Each row is a point on a tangle of strands that fork and nearly touch. The rows are in no order.
Two points are linked if the straight distance between their rows is under 69. Some points are linked to none.
<46>: [-10  16  -7  14   4   0 -38  20   9 -28  13 -26 -19  48  24  -9 -18 -36
  -4 -21   0  20  -6]
<534>: [-16  -8 -15  -3  -9 -26  18  24 -29  -8 -27  12  16 -46  36 -16 -19  -1
  32  14  14 -23 -20]
<272>: [ -5  19   9   1  34  -6 -11 -28  18 -24  -3  11 -41  25 -17 -12   8 -10
  16 -16 -36  34 -25]
<559>: [-26  26  -3  -9  16  11  35  -8  19  14  21 -17  -4   6 -30 -10  -1 -12
 -25  10   6  35  13]
<1446>: [ 30 -17   8  -9  -1  -1  10   6 -13  39 -21  19   7   5 -11   5 -10   2
  35 -29   3 -19   7]
<889>: [  9 -30 -12   8 -48 -20  15   6 -19  -7 -18 -30  29 -32  -7 -27  13  -5
  18  26  25 -35   3]
<1640>: [ 11 -13  -6  28 -32 -14  -3   1  -4   4  -4   7 -18 -10   5   0  18   3
 -17  27  -9  -4   5]
<348>: [ -1  -1 -15 -33 -32  -5 -14   3  -4  16 -29   5 -21   5  -4   2 -12  -4
 -13  -9  26 -30  15]
<615>: [ 11  -1  -4   0 -10 -14 -33 -28   4  30   8  -3   2  45  11  31  -6   1
 -21 -17   5  -5  -2]
<507>: [-12  12 -16  -6 -18  16 -12 -12  11  -1  25  -8  -5  -1  15  29  31  -9
  -8  36  -4  21  -8]
<626>: [ 17 -10 -18 -40  -7  -5 -16 -12  13 -24   7  18  26   3 -10 -25 -14   0
  15  23   6 -17 -16]
<586>: [ 12 -11 -13  -6  14   5  -7 -33 -19 -27  19  -7  -3 -12  17  15  20  -4
 -15  21  -1 -18 -27]
<165>: [ -4  27   4 -26  15   9 -43 -18  29   6  10  -1 -10  47  -7  -9   2   6
  31  -3 -28  12  10]
<1754>: [ 11  33  13  17   2  31 -32  18   6   4  34 -11  10 -10  -6 -16 -16 -25
 -14  -4   3  26  -3]
<1486>: [-11  44   0 -10  20  13   2  -7  33  -1  11  -5 -23  16  13  19  14 -12
  15 -31 -15  59   6]
<449>: [ 29   0 -13   1  12  26  42  10  -4 -33  -4 -16  -2  25 -23  -4  -1  -1
   1  -9   7  29  16]
<962>: [-23  16   5  12  -1  11  -5   6  20  39  53 -12 -16   6  12   0  19  -7
 -15  12  -5  26  28]
<480>: [  7  -9  10   9  17 -34  -1  -2 -12 -15 -17   5  10  -9 -31   1 -15  21
  13  30 -12 -14   0]
<1235>: [ 22   2  10  19   4   7 -24  10   6 -18  10 -16   8  13 -22  10  -5  18
   3  19  -5   0  14]
<311>: [ 16   7   6   5  30 -20 -19  12 -42  -2   1  26  -7  -1  17 -19 -34  -9
  24   8 -14  -4 -22]
<245>: [ -6  19  27  -3  25  12  51  21  27  -6   9 -25 -29   9 -26 -15  21   3
   1   3  14  15  11]
<1220>: [-19 -23  -7 -23  -6 -11  17  14  -5 -31 -43  -2  33 -42  13   2   2 -11
   8 -19  25 -18  -2]
<1818>: [ 21 -11  -2   5 -14  10 -15 -14 -12 -22  10   6 -26 -24  16  10  26   3
 -22  26  -2 -10   9]
<2063>: [ -5 -20   9  14 -26   9 -14 -23 -19  20   1  13  17   3   8  24  10   3
 -11 -26 -12 -22 -23]
<848>: [  0  11  22   8  -9  21  18  48  20 -33 -16 -15   5 -15  23   0  -2   7
 -27 -23  20  -2   6]
<1537>: [  7 -15   4 -16  24  -7   8 -14  30 -13  16   9 -11  19 -12  21   8  10
 -11  -7   6  13  10]
<1203>: [-21  -6  -2   1 -16 -16  -8  28   7 -15 -27  15  -3 -10  -1  29   6   6
   1  20  -3  -4   7]
<590>: [ -5 -44 -13  -7  -2  -1  17 -23 -18  -5  30   8  46 -35 -11  -6  -9  -5
   2   6  25 -20 -11]
<1979>: [  5 -33 -19   0   2 -12  26 -42 -39  -7  -7  46   6  -1  31  -1 -11  19
  39  10  -5 -25 -33]
<159>: [ 20   3  -8 -12  21 -24  -4 -41  -7  24   4  26  -2  15  -7  -8 -21  -2
  -2  -2 -15 -11 -11]
<2086>: [ -6  12  -5  -2  17 -14  29  10  16   9 -20 -12   9  -1  -5 -15   7 -11
  -4  -8 -20   7 -29]
<517>: [ -2 -22   0  11   6 -29  -8 -24   4  28  32  20 -16  29  18  33  11  10
   3  16   2 -10   3]
<1565>: [ 39 -27  -6  10 -26 -50  28 -16 -24  -1 -30  -9  11 -53   3   4 -20   2
   3   2  44 -23  31]
<2070>: [-30  -3  -4 -15   2  17  26  -3   0  -8 -13  -9 -15 -15  -2   0  16  -5
 -29 -19   3   3   4]
<1520>: [-28  28  -7  19  -3  30  -8 -14  17  -1  17 -11  16 -13  -7   6  20 -22
 -31   3 -27  51   0]
<871>: [-20  33 -15 -19 -20  21  -2  17  18  25  -6  -5 -16  -2 -11 -19   2   1
 -18   9  -6  10  30]
<568>: [ 14 -33   4   2 -15   1  26  -5 -27 -16 -14 -21  22 -25 -21  15  -7  -8
  18 -17  56 -16  -5]
<1065>: [-18   1  15   1   7  19   2  32  -3  -8   8 -16  -6  -1   1   3 -16   0
  17  -7  17   6 -17]
<287>: [ -8 -22  -5  -3  -9  15  -7   9  16 -25  -9  16  18  11   3 -32  -1   0
  16 -28 -18 -13 -25]
<1873>: [-19  27  -2  29  14  20   5  17  -2  -8  25   6  -6   5 -32  -7  -9  -8
 -17  13 -12  52  33]
<1149>: [-20 -10   0  -5  -5  14  32  32  14  -2 -13  21  -2 -35 -12 -11  17   4
  26  17  -6   7 -13]
<2069>: [-30   6   6  10 -11  10  17  40  32 -16  -8   9 -19   0  -8  16  16  -3
 -20   1  12  39  26]
<776>: [  5 -29 -16  -6 -26 -12  -4 -13 -22  -3 -19  24 -12  -5   7  12   3  -6
  19  12  18 -25  -1]
<1024>: [ 15   5   9   1  11   7 -37 -24   6   7  18 -25 -13  55 -13   0  11   6
  25   4 -18  -6  14]
<906>: [ 16  16   2  -8   6 -11 -21 -11  28 -19  -5   4 -51  23 -19  -4  -4 -17
 -11 -19 -12  27 -10]
<1060>: [ -3  -9 -15 -12   1  17   5 -10  -5 -22 -15   9  25 -12   6   2  -7  35
   2  -5 -17 -16  -1]
<825>: [  8 -10  20  -9  -4  -3  15   1   2 -16  -7 -18   2 -32 -25 -17  -9  -2
  -5 -11  22 -12 -38]
<757>: [ 28  20  -5 -16  -3  -5 -13  -9  19  20  -2   3 -30  23 -17 -28   6 -33
  -9 -10  -5  13 -18]
<223>: [ -5 -12  16 -18  10 -18  35  30  10  -2  -3  -4  11 -50  15  -6  14 -10
   2  15  26 -12   1]
<1483>: [  9 -27   6  -5  -5  23  -5  -5   5   4  20  16  37   9  -1 -29   2  10
  25 -19 -17 -30 -18]
<719>: [-11 -16  22   7  -2  27 -11  15  23   4  15   0  10  14   6  -5   9  -4
  -6 -33   0   1   8]
<1140>: [  9 -34   0   6 -23  17  34  -7   6   1   5 -20  18   1 -16 -16  14  17
   3  -7   5 -20 -11]
<601>: [-33   8   0  26  15  -1   5 -28   8 -13  15  -5  -5  -4 -15  -2  27 -17
 -40  -2 -36  35   0]
<364>: [ 13  23  16   7  25   8 -13   5  33 -17  20 -29   7  34   3  13  20  -3
 -12 -10 -13  35  46]
<625>: [ -8  17 -23  18 -26  18 -20 -24   4  16  33 -11 -15  18  25   7  20  13
 -12  20 -21  13   8]
<1856>: [  1  22 -21  -1 -10   2 -28   9  -4 -22  -6 -18   0  27  14 -10 -18 -17
   2  -5  -6  10 -26]
<1688>: [-17  -8   4 -14   3 -22  10  16  -2   1 -16   7  33 -52  12   9  -4   7
  23  29  12 -19  -8]
<415>: [ 17   5  15  23   4   4 -35   1 -12 -24  -7  12  11   0  -4  12  -8  24
  15   2 -29   8 -12]
<772>: [-18 -21   7  12  -6  20 -15 -22  13  19  25  15  13  27  13   6  10   5
   2 -28 -19   4 -14]
<1578>: [  1 -12   4  -4  35  12  17 -12 -32   1  15 -21 -10  -1  -3 -11  -1  12
   4   5   4 -22  11]
<1490>: [ -5  -1  -9 -14  -2  -7 -28 -42 -17   9 -12  33  11  49  11   4  -2 -17
  21   1 -25 -11 -34]
<609>: [ 24  31  16   7  28   1 -24   3   8 -11  16   7 -13  -5   9  -8  -8   6
 -16   8 -22  18   1]
<197>: [-21  30  -5 -13   3  18  -5   2  11  36   4  -3 -16   2  18 -23  10  -8
  -9   0 -19   1   2]
<1721>: [ 21   7  -5  -1 -28   8 -11  -2 -16  20 -22  30 -29   5  27  30   8  19
  31   6  -5  -9 -17]
<76>: [-39  -6 -11  -3   2  11  24  33  26 -17  -2  19 -18  -5  -6  -6  12 -11
   8   7  -7  26   5]
<908>: [ 12 -45  -5   6 -19   7  16 -17  -6 -19  22  14  26 -34 -21 -20   5  10
 -13  26  10 -16   5]
<1748>: [-15  14 -33   6 -27  21  -9 -40 -11  15  12   1 -27  36  27  11  13   8
   9   0 -23   9 -17]
<602>: [-16  15   6   6 -14  -1   5  27  48  -4 -13   1 -32  25  13  -4   1  10
   2 -22 -13  17   2]
<684>: [  5 -12  23   9  13   5  24  32   1 -27  -8 -22  12 -33  32   7  -3  33
  -7 -18  21 -16  -1]
<495>: [-11  -8   1 -15   6  13 -50 -10 -22 -21  -5  30 -19   4 -21 -15 -28   2
  11   1  -1 -14   2]
<910>: [-11  17   0  21  28 -10   5  31   4  -7  18 -14  14  23  17  12 -16 -13
 -35   2   4  33  34]
<1406>: [-11  -1   9 -19   1  13  32  -1  -9 -12 -13  -8 -10 -44   1  -1  16   0
 -31   5  30  -7  30]
<821>: [ -2  27  -7 -13  25 -24  30   4  20  22  -4 -17  13  10 -17 -14 -14 -14
 -30  -3   0  20  -3]
<1477>: [  9  37  16   3  16  26  -2  41  -5  -7  -8 -16  -1 -10  17   6  -3  19
  -7   8   3  12  38]
<1170>: [  6  -6   1 -25  22 -10   3  23   2 -16  -7  12  27 -19 -14  28   1 -14
   7  15  20   8  24]
<1404>: [ 28  -9 -12  -3 -31  -4  11   1 -16  27  -4 -14  19 -10 -24  12  -8  -4
   4  14  30 -11  -2]
<1908>: [ -2 -47 -17  -6  -9  -3  35 -34 -40  18  10  18  28 -30 -12  -4  -8   1
  33   8  21 -19   4]
<1665>: [-20   1  24   4   5  14  18  26 -10  -8 -29 -18 -29 -18 -20 -16  16  -6
 -18 -18   4  -3  16]
<353>: [ -2  37  -4 -20   7  20 -12  11  26  -1  19  -8  24  -2  19  21   0  -7
 -27  -6  12  35  15]
<1761>: [-25  41 -23 -14 -11   9   2  -4  28  16   1   1 -17  13 -26 -11  -4 -23
 -21   4 -11  43  14]
<1497>: [ 16   0  -6 -15  -7   4 -28  -7 -33 -17 -22  15   6 -12 -19   7 -31   0
  20   0   1 -11  -8]
<1360>: [ 19 -25  -6   0 -32 -41   5 -26 -21   7 -37  13  28 -45   6   2 -27   9
   5  -5  16 -37  11]
<814>: [-10  31  -7  13 -18  32  -8 -23  15  19  23 -37  -4  41 -11  -2  25 -18
   3 -25 -23  41  21]
<25>: [ 24 -20   4  -4 -13  -1  -9   7  -3 -13  10   9 -18   2  17 -19 -28   7
   6 -22  22 -24 -33]
<1816>: [ -5  -6  26 -22  17   7   4  28  -1 -38  -9 -15   6 -24 -25  34  11 -10
 -10  22  44   2  24]
<136>: [-24  19 -22  25  15  -6  11  24  -4  10  23  -7  23  13  -9  -9 -26  -7
 -22  18  -8  31  30]
<549>: [-13  42   8  -3   9   5 -21  -1  40  21  45 -24 -24  30  17 -12  16 -18
  -6  -5  -8  35  27]
<1172>: [-19  38   6  24  -4 -14   6  23  32 -10   0 -28 -36  33  17   3  -4  -3
 -15  -7 -11  32  -2]
<1059>: [  9 -14 -15 -14 -15  -8 -36 -31 -20   6   2  32  30  11  21   5   1 -24
   2  12 -11 -13 -22]
<763>: [ 23 -28 -20  -4  -2  -7  21 -11 -34  -8 -22  38  14 -33  14 -16 -20   2
  17 -10  -2 -14  13]
<284>: [-10 -32   4   6  28 -24  28  -9  -6   8   1   4  19 -16  20  -8   8 -11
 -24 -29  -6 -18  -3]
<1138>: [-16   6 -11  -6  -8  19 -17 -22 -16 -12 -21  11  15  -1  28  35   6  27
  -1 -15 -26  -3 -12]
<1601>: [-14  19  -8  -2  -8  32   2   0   2  12  -6   7 -22  14  -4  -7   1  23
  37   7 -24   9 -32]
<963>: [ 21   5  -8   4 -31   3 -18  -8 -17  30   8 -12   0  16  -3  29 -13  -1
 -20   2  28  -6   2]
<1056>: [  4 -24  -9 -12  -6  -9  -8 -11 -42   6 -13  13 -13  -2   8 -18   2   1
  39  25   5 -49  -4]
<1584>: [-10 -40   0 -18 -21 -15  12  -3  -1 -18 -30  23  20 -43  -1 -11   9  -3
  29 -11  18 -35  -8]
<1481>: [-34   9   4  31   5   2  24  -2  -7  13  21 -14 -42  15  -1  15   1  -6
 -30 -19   4  35  16]
<234>: [ 26 -12   4  -2 -22 -14 -12 -18 -19   7 -24   6  27 -18   7 -14  -6   8
   6  -6  -3 -42  -4]
<1416>: [-10 -32 -23  13 -17   1  31 -11 -20   7  -4 -15  34  -5   4 -30  18   5
  19   8  -8 -31 -28]
<893>: [-29   9  10  13   2  26   4  26  12  31   6  -4   3   1   6 -27  14 -13
 -10 -26 -18   5   5]
<608>: [-17   3   5  34 -11 -15 -41 -11  -3 -19  -3  -5   1  34   8  37  -9   6
  -9   8 -13  10 -26]
<1711>: [-30  -2  12   0   1 -25  -8   8  19  -7 -25 -14 -12  13   7  22  18  10
 -18  11 -15  -6  -2]
<1932>: [-21   1  23  -1  12  10   8  40  21 -26  12  -2 -17 -10 -10  22  16  -2
 -11  27  28  18  17]
<99>: [-27   2  26  13  10   8  43  37  11 -15 -10   3 -35 -18  -6   1  20 -11
 -23 -23  21  20  23]
<1638>: [-16 -16   8   5  -3 -10  23  26  -4 -38 -39  -4   3 -43  14   0 -10  20
   3 -19  14 -15   1]
<1488>: [  2  26   4  19  -5   7   3  -5  10  21  13 -32  -5  26 -11   1  12 -11
 -13 -12  -8  22  -2]
<1580>: [ 11 -26  -5 -20   7   6  13  12  -9 -34 -12 -36  15   8   4   9  -1   5
  10  -1  34 -26  10]
<1515>: [ 17 -33   9 -15  -2  -4   8 -13 -12 -18  18   0   4 -45 -16   7  15  14
   4  34  38 -18   6]
<271>: [ -2 -18  20   7   2   1  46  37  22  -5  12  -5   0 -25 -14 -15  22  -7
  11  12  23   2  -5]
<372>: [-14 -24  24  -1  -8   1  -7  -2 -33  -3 -18 -11  15 -51 -22   3 -12  17
  28   3  30 -44   0]
<1618>: [ -4 -20 -17   8   2  12   9 -21 -39 -20 -21  15  16  -4  20  -6   2  14
  26   1 -23 -19 -25]
<706>: [ -1 -15 -10 -18  27 -27  12   4 -12  32   5  18  15  14  12   3 -19   9
  35  16   3 -28   2]
<545>: [ 45 -20  -4  11 -25 -23  35 -15 -19  21  -3   0  20 -43 -18  19 -23   6
  15   4  44  -6   8]
<1476>: [-20  28  12  24 -13   2 -19  13  29 -16  11 -34 -42  39  16 -12   5 -30
  -7 -33  -3  38 -20]
<145>: [-14 -14   1   6 -23  14   9 -13  33   4  27 -10   7  10 -14  -4  10  28
 -16   1   2  -6 -19]
<450>: [ 11  10  16  -7  12  -2   5  13   0  22  -7 -18   2 -20  -8   5  21  -3
   1  18  -2  -9   4]
<562>: [ 25 -13 -21 -14 -15 -14  11  -4  -2 -18 -21  -4   0   0  26 -26 -21   3
   7  -8  17 -20 -41]
<1739>: [-11  16  -4  10  -6  14 -15  29 -12  -2  17  -3  23 -21  -1 -26 -18 -32
 -19  10   7   3 -12]
<1710>: [ 32  28  -1  20  11  -8  -2 -21   3  19   2 -32   2  36  -1  -2   8   2
   3  -6 -29   9 -18]
<362>: [ 19 -35   1   7 -22 -10   8  20   5  13  -5  15  36 -18  -8 -27  -6  -6
  -1 -16  10 -20  32]
<692>: [ -5  15 -10  -2  13 -18 -17  11  -2  -6   6 -13  -9  10  18  34   2 -23
 -35   1  14  19  36]
<337>: [ 17 -21 -20  -2   6  -2  38  -3 -15 -13  -1  27   4 -44  29 -11 -14  13
 -16 -16   9 -12  27]
<1006>: [ -9 -11   7  -1   4 -10  -7 -14 -21  26 -11  23 -10  10  43  10  24  16
  23   8 -23 -38  -7]
<1673>: [ 19 -16  -3   2  13   0  -9 -23   1  20  47 -13  -6  25  11   8  19  11
  -3  22   2 -14   7]
<451>: [-12   1  -2  40   5   2  17   6   0   5   3  14  -6   9 -33  21   1   2
 -10   5 -20  43  32]
<702>: [ 45  30  13  -4   0  22   8   1  11 -15 -20  -5 -10 -17   1   0  28  -4
 -34  -7   1  24  25]
<612>: [ 16  24  -8  -1  27 -11  17  -1  18  17   3 -21  15  22  18 -24  11  -1
  10   4 -28   9 -38]
<627>: [ -1  28  18   4  18   4   4   9  23   1  29  -1 -33  20   5  14  -1 -17
  -6 -19  16  50   6]
<2045>: [ -6  26  -2  30   1  -7 -30 -23  -5  -4   8 -28   0  33  11  49   2  -7
 -19 -11 -13  32  -8]
<1902>: [ 26 -16  11 -15 -15 -12  16  14   5  24 -29  12  10 -22   8  -2   3  22
  49 -14  20 -37   4]
<796>: [-16 -20  -1 -23   1 -19  22  21  -5   1 -15   4 -14 -27  -1 -24 -17   2
   3   3  30 -30  32]
<64>: [ 11  33   6 -10   8  24   6   9  -2   4  -9 -16 -16  -6   3   0 -19  40
  -2  -5   4   3   6]
<516>: [ -9  -9   7  -9  20   5 -24  10   1   1  -2  12  -2  16 -19 -14 -14  18
   9 -12 -13 -15  13]
<473>: [-26 -25  -5 -13   6   5  21  -1   0   3  10 -23  35 -23   8 -16  27   5
  13  16  -6 -25 -21]
<576>: [-16  10  -1  11 -11   6   9  18  23  33  33   0 -17  11   7   5  -3  19
   1  11   5  19   3]
<888>: [  3   7  32  32  12   8 -11   4  13   1  22 -40   8  28 -25   5  15  20
  -7  13 -18   3  22]
<160>: [  6  -4 -18 -14   1 -26  -7  -3 -10 -44 -21   7 -15  -9  15 -10 -10  -2
   2  18  -5 -12 -49]
<1553>: [  3  -2 -11 -18   8   9   3  -5 -22 -12  13 -12   0 -19 -17  -3  -9  -1
   5  30  23 -21   5]
<1178>: [  0  -9 -25  24 -17  18   7   4 -13  14   7  17  25  -5   6  10   4 -27
 -14 -23  -8  27   4]
<230>: [ 23   3 -14  14 -35   1  -6  11  17  -1   3  -2   2  -3   0  19  27  -9
  -6  36  -9  17 -17]
<902>: [-18 -16   1  32  16 -22 -20 -22   0 -11  31   0  -8  39 -10  18 -11   9
  -2  17 -14  14 -15]
<34>: [ 23 -10  12  -1  -1 -19 -22 -37  -3  46   1  24   6  41   1  12  -1   3
   4  -7  -9 -27 -12]
<1106>: [ -3  25 -14   1  10  22   6  -7  19   5   8   7 -19  26  13  -1   9   1
  33 -17 -23  36 -24]
<241>: [-18  -5  27   9  -4 -22 -16  12  19 -17 -12 -10 -21   2 -25   3  -4   4
 -23  -6   4 -11   0]
<1058>: [ 30   8  -4  -9 -19  18 -17  -5  10  47   5  24  20   3  -9 -21  -4   8
  13  -1 -13 -15  12]
<561>: [ 24  25   5 -30  -5  20  31   2   1 -21 -30 -18  -2 -40   0   6  25   3
 -30  -2  16   3  16]
<492>: [-28 -15  -5  -2  -8 -25 -10  -7  -8   2 -22  20  15 -17 -28   6  -8 -15
 -19   5  -5 -16 -14]
<232>: [ 12  37  30  -2   5   3 -26   6  35   0   1 -17 -27   0   2   3  13   7
 -12 -10 -12  19   5]
<1197>: [-29 -22 -16  -3  -1 -17  32  18  -6  -3  -9  18   1 -27  14 -30 -21  10
  20   6   3 -24   5]
<2082>: [-16   4 -34 -17 -22  26   1 -18 -10   8  13   8 -16  15  20   7  -6   0
  -3  -7   6   9 -13]
<1794>: [ -3   8   9   6 -19   0 -26 -12 -12  37 -15  28  18  -4  -6  18  -5  -8
   9 -18 -13  -2 -37]
<2024>: [ 11  -4 -10 -32  -3   9 -16   1  -6 -33 -22  -6  28  -7 -27 -19 -34  -1
   7   2  13 -17 -19]
<1112>: [-16  40   7 -10  24  11 -22  -2   4 -11   2 -21   3   3  -6  12   7 -29
 -29   1   8  29  24]
<363>: [ 14   9  -4  -3  28 -17 -11  -8 -11  -7   6  20  -5  -9  14 -14 -28   1
 -16  -3 -14   1  -6]
<988>: [ -2  13   5 -20   9   5   8  19  22  16  25   6 -29   0  -4  26  -9   1
  -2   2  33  23   7]
<571>: [ 16  16  16   8  -9   0 -12  46   7 -13 -25  -4  -3 -14  17   7 -19  12
 -11  -8   1  -6  18]
<1826>: [ 15 -29   0  11 -20 -18  -8  23 -11 -23 -28  23  -9 -17 -11  17 -10  -1
   2   1  18  -6   9]
<1637>: [ 12 -10  -4 -34   7   4  22   5  -7  -8 -20   3   5 -25 -11 -13  -4   6
  29  12  22 -22  27]
<1291>: [ -1 -18   2  10  22  14  33   7 -15  -3  16  -9   2  -4 -16  -2  -3  16
 -18   2  10   0  44]
<488>: [ 14 -18  -7  16  -3  11  21   9 -11  -7  -9  17  13 -28  10  -8  -9  -5
 -22 -30  -2   9   5]
<1163>: [-22  11 -16   6   0  19 -11  10   0  -2  11   6  33 -12 -11  -1  -2 -36
 -13   3 -14  33   0]
<1962>: [ -4  10 -13 -14  -2  -1   6   9  20  17  16  -1  35  -8  11  10   3  -1
 -28  21   9   8  21]
<500>: [-10  -7  16  -2  -5   7 -28   6  -7   8 -14  22  12 -22 -19   8  -5 -24
  -4 -25   1   2 -11]
<1366>: [  6  -6   7   5  11  18  -5 -19  17   3  40 -30 -28  43  -2   2  20  13
   3  -5   2   1  14]
<849>: [ 20  -6  -4 -19 -17  -2 -32  -7  18   2  11  24   2  18 -19 -36 -14 -17
   6   6  -5 -20 -12]
<1464>: [ 18 -13   7  20  10 -16 -23  16 -33   7   2  23  12  15  38 -14 -29   1
  25   2  -5 -30  -5]
<1527>: [  8 -28  -5   3   7 -14  20 -14  12  13  12  13 -24  16   7  38  19  19
  -7   1  11   2  18]
<1190>: [-45   0   8  26  17 -13 -17 -16  15   3  22  -9  -4  24 -26  -1  13 -25
 -28 -12 -22  27  20]
<418>: [ -9  -5  -5  -7   5 -43  10 -23  -9   5 -17  16  17 -25 -42   2 -20   9
  -3  28  -3 -12 -19]
<942>: [  8  15   1   3  10  14 -17   8   9   8  56 -25   5   9  15   1  -6 -26
  -7   5  19  22 -16]
<2059>: [ 35 -14   5 -10 -15 -15  -1 -21 -13  -3 -38 -14  12 -14 -43 -10  -5  13
   7 -10   4 -36 -17]
<89>: [ 36  -9  10  23 -15  -7  -6  16 -21   7  12  30 -13 -10  32 -23 -36   9
  15 -16   2 -20 -17]
<898>: [-21 -11 -13 -14  24 -40  -5  -9 -25  19 -19  36  30  13  30  18 -19  10
  20  13  -6 -31  -1]
<1930>: [-22 -16  13  29   1 -34 -11  -3   6  -7  18   0 -16  19 -30   0 -16  10
 -17  14  -1 -11 -16]
<810>: [ 33  31  33 -21  29  17  -5  -1  28  -9  -2  -3 -25  -9 -12  -6  16   3
 -29 -18  -1  12  27]
<238>: [ 34  -8  -8  -3   0  -6   7  -2 -45  23 -33  25  14 -13  22   4 -21   4
  35 -15  -2 -12   8]
<1397>: [ 26 -20  -9  -1  -5 -14 -11 -32 -36 -16  -1  -9  -7  -2  24 -11  12  -3
   7  28   4 -41 -23]
<1344>: [ -4  14 -12  -5 -16  -2  -1  13  -6  20 -32   2 -23  10 -20  -5  -2 -14
  -7   1   3  -1  17]
<1116>: [ 27   3   0 -13 -20  13 -19  15  22  -4 -11   7  25   8  -4 -33 -18  -8
   4 -25  -3  -9 -18]
<1414>: [-12 -16   1   0  11 -12   7 -18 -34  16  -4  10 -40  -1  19 -16  11   3
  17   5  -6 -31 -11]
<1392>: [-15   8  -9 -29   5  22 -12  -3 -17   9  -3   7 -27   4   3  15  -3 -19
  21 -11   9   9 -29]
<737>: [ 21 -26   1 -31 -23 -27  11  -7   2   8 -40  36   9 -54  12 -12   0  12
  54  -4  19 -35   8]
<969>: [-17 -11  -3   5  14 -29 -21 -10 -20   6  -3  31  15  25  54  15   0   2
  12  19 -30 -27 -11]
<1511>: [ 28  13  15  16  20 -31  11   7 -18   7 -21   6  14 -25 -17  -7 -32  24
   5   4  -8  -9   3]
<1701>: [-11  25 -14   0   2  12  17   3 -16  12 -16  -6 -14  -8   0 -18 -18  31
  12   5 -23  -2 -11]
<822>: [-34   8   2 -26   1   8 -44 -14  10  13   6   8 -14  39  -6  -6  -5   8
   9  -3 -12 -18   0]
<1102>: [  9  15  -8  14   0  -9 -13   2 -16 -36 -19 -13 -24   2   2  -1 -15 -11
 -12   4  -3  10 -40]
<216>: [  4  -8  -9  14  -4   7 -34 -22 -20 -10   9   7  13   0  16   2  24 -20
  -1  18 -23  -4 -19]
<133>: [  6 -27   5  -4   1  14   6  -8   9   9  28   4  44 -14  16 -15  14  20
  10  16 -16 -23 -12]
<1451>: [  2  30  30  -8   9  36  15  23  33   4  19 -34 -13  15 -13  -8  32   7
  -2   1  15  19  19]
<1300>: [  3  -9   2  29   3  14  22   7  -4  -8   3 -16   4  12 -36  20  20  -4
 -22  10   4  20  42]
<2006>: [-20  16 -11   3   7  -6 -10 -28   0   1 -11 -11   5  26  31  47  19  13
  -6 -10 -26  16 -17]
<396>: [-20   2 -13  32  13 -31 -13 -29  10   6  29  -9 -16  42  -6  10   3 -25
 -13   6 -22  30  -2]
<151>: [ -1  -2   5  -6  16  -5  33   5  30  -9   8   0 -37  22 -21  -7   5  18
   5   7  10  12   1]
<1763>: [  0 -18  -3 -27  26 -25   8   9   1   7 -11  -1  20  17 -10  23  -7  -7
  20  10  15 -15  10]
<1687>: [ 20  24  31  10  11  28  11  15  20   2  12 -46  16  19 -25 -16  13  15
 -15  -2  -6   7  35]
<611>: [-37  48   1   8 -24  19 -15 -11  41  16  28 -20 -23  26   1  10  25 -17
  -1 -18  -5  58  30]
<812>: [  8  28  -4  -9  -6  16 -24 -19 -14  21 -12   4 -32  16 -14  -1   7 -22
   8 -19  -8  22 -28]
<931>: [ 25  23   8  14  19 -17 -26   3 -14  -1 -27  12  26  -2 -10  -3 -29  14
  11  -3 -38  -1 -14]

A fork is a point with three links, a tip a point with one. Leave the first point through the second and follow the links. Name the first fork or tip that comes.
<1701>, <64> -> <1163>
<99>, <1665> -> <363>
<1511>, <480> -> <871>
<151>, <1537> -> <145>
<757>, <812> -> <586>
<230>, <507> -> <272>
<1112>, <692> -> <1553>
<1637>, <796> -> <2069>
<1932>, <1816> -> <1056>

Follow the links from the first point to the second, and from the first to the third. Name the last point that the two ways share.
<160>, <2059>, <908> -> <363>
<2059>, <1170>, <796> -> <2069>
<2045>, <1688>, <2070> -> <2069>
<1754>, <230>, <1488> -> <1163>
<963>, <1406>, <1102> -> <363>
<1392>, <76>, <241> -> <1056>
<216>, <223>, <1902> -> <1056>
<1060>, <1106>, <1688> -> <902>

A fork is a point with three links. Follow the links from the first point to the second and name the forks in between, in order.
<1203>, <1618> -> <902>
<1170>, <1818> -> <1056>, <586>
<311>, <2082> -> <363>, <2069>, <1056>, <586>
<1979>, <1638> -> <902>, <1163>
<1932>, <1908> -> <2069>, <1553>
<507>, <1291> -> <586>, <1056>, <2069>, <1553>
<908>, <1006> -> <1553>, <2069>
<1404>, <586> -> <363>, <2069>, <1056>
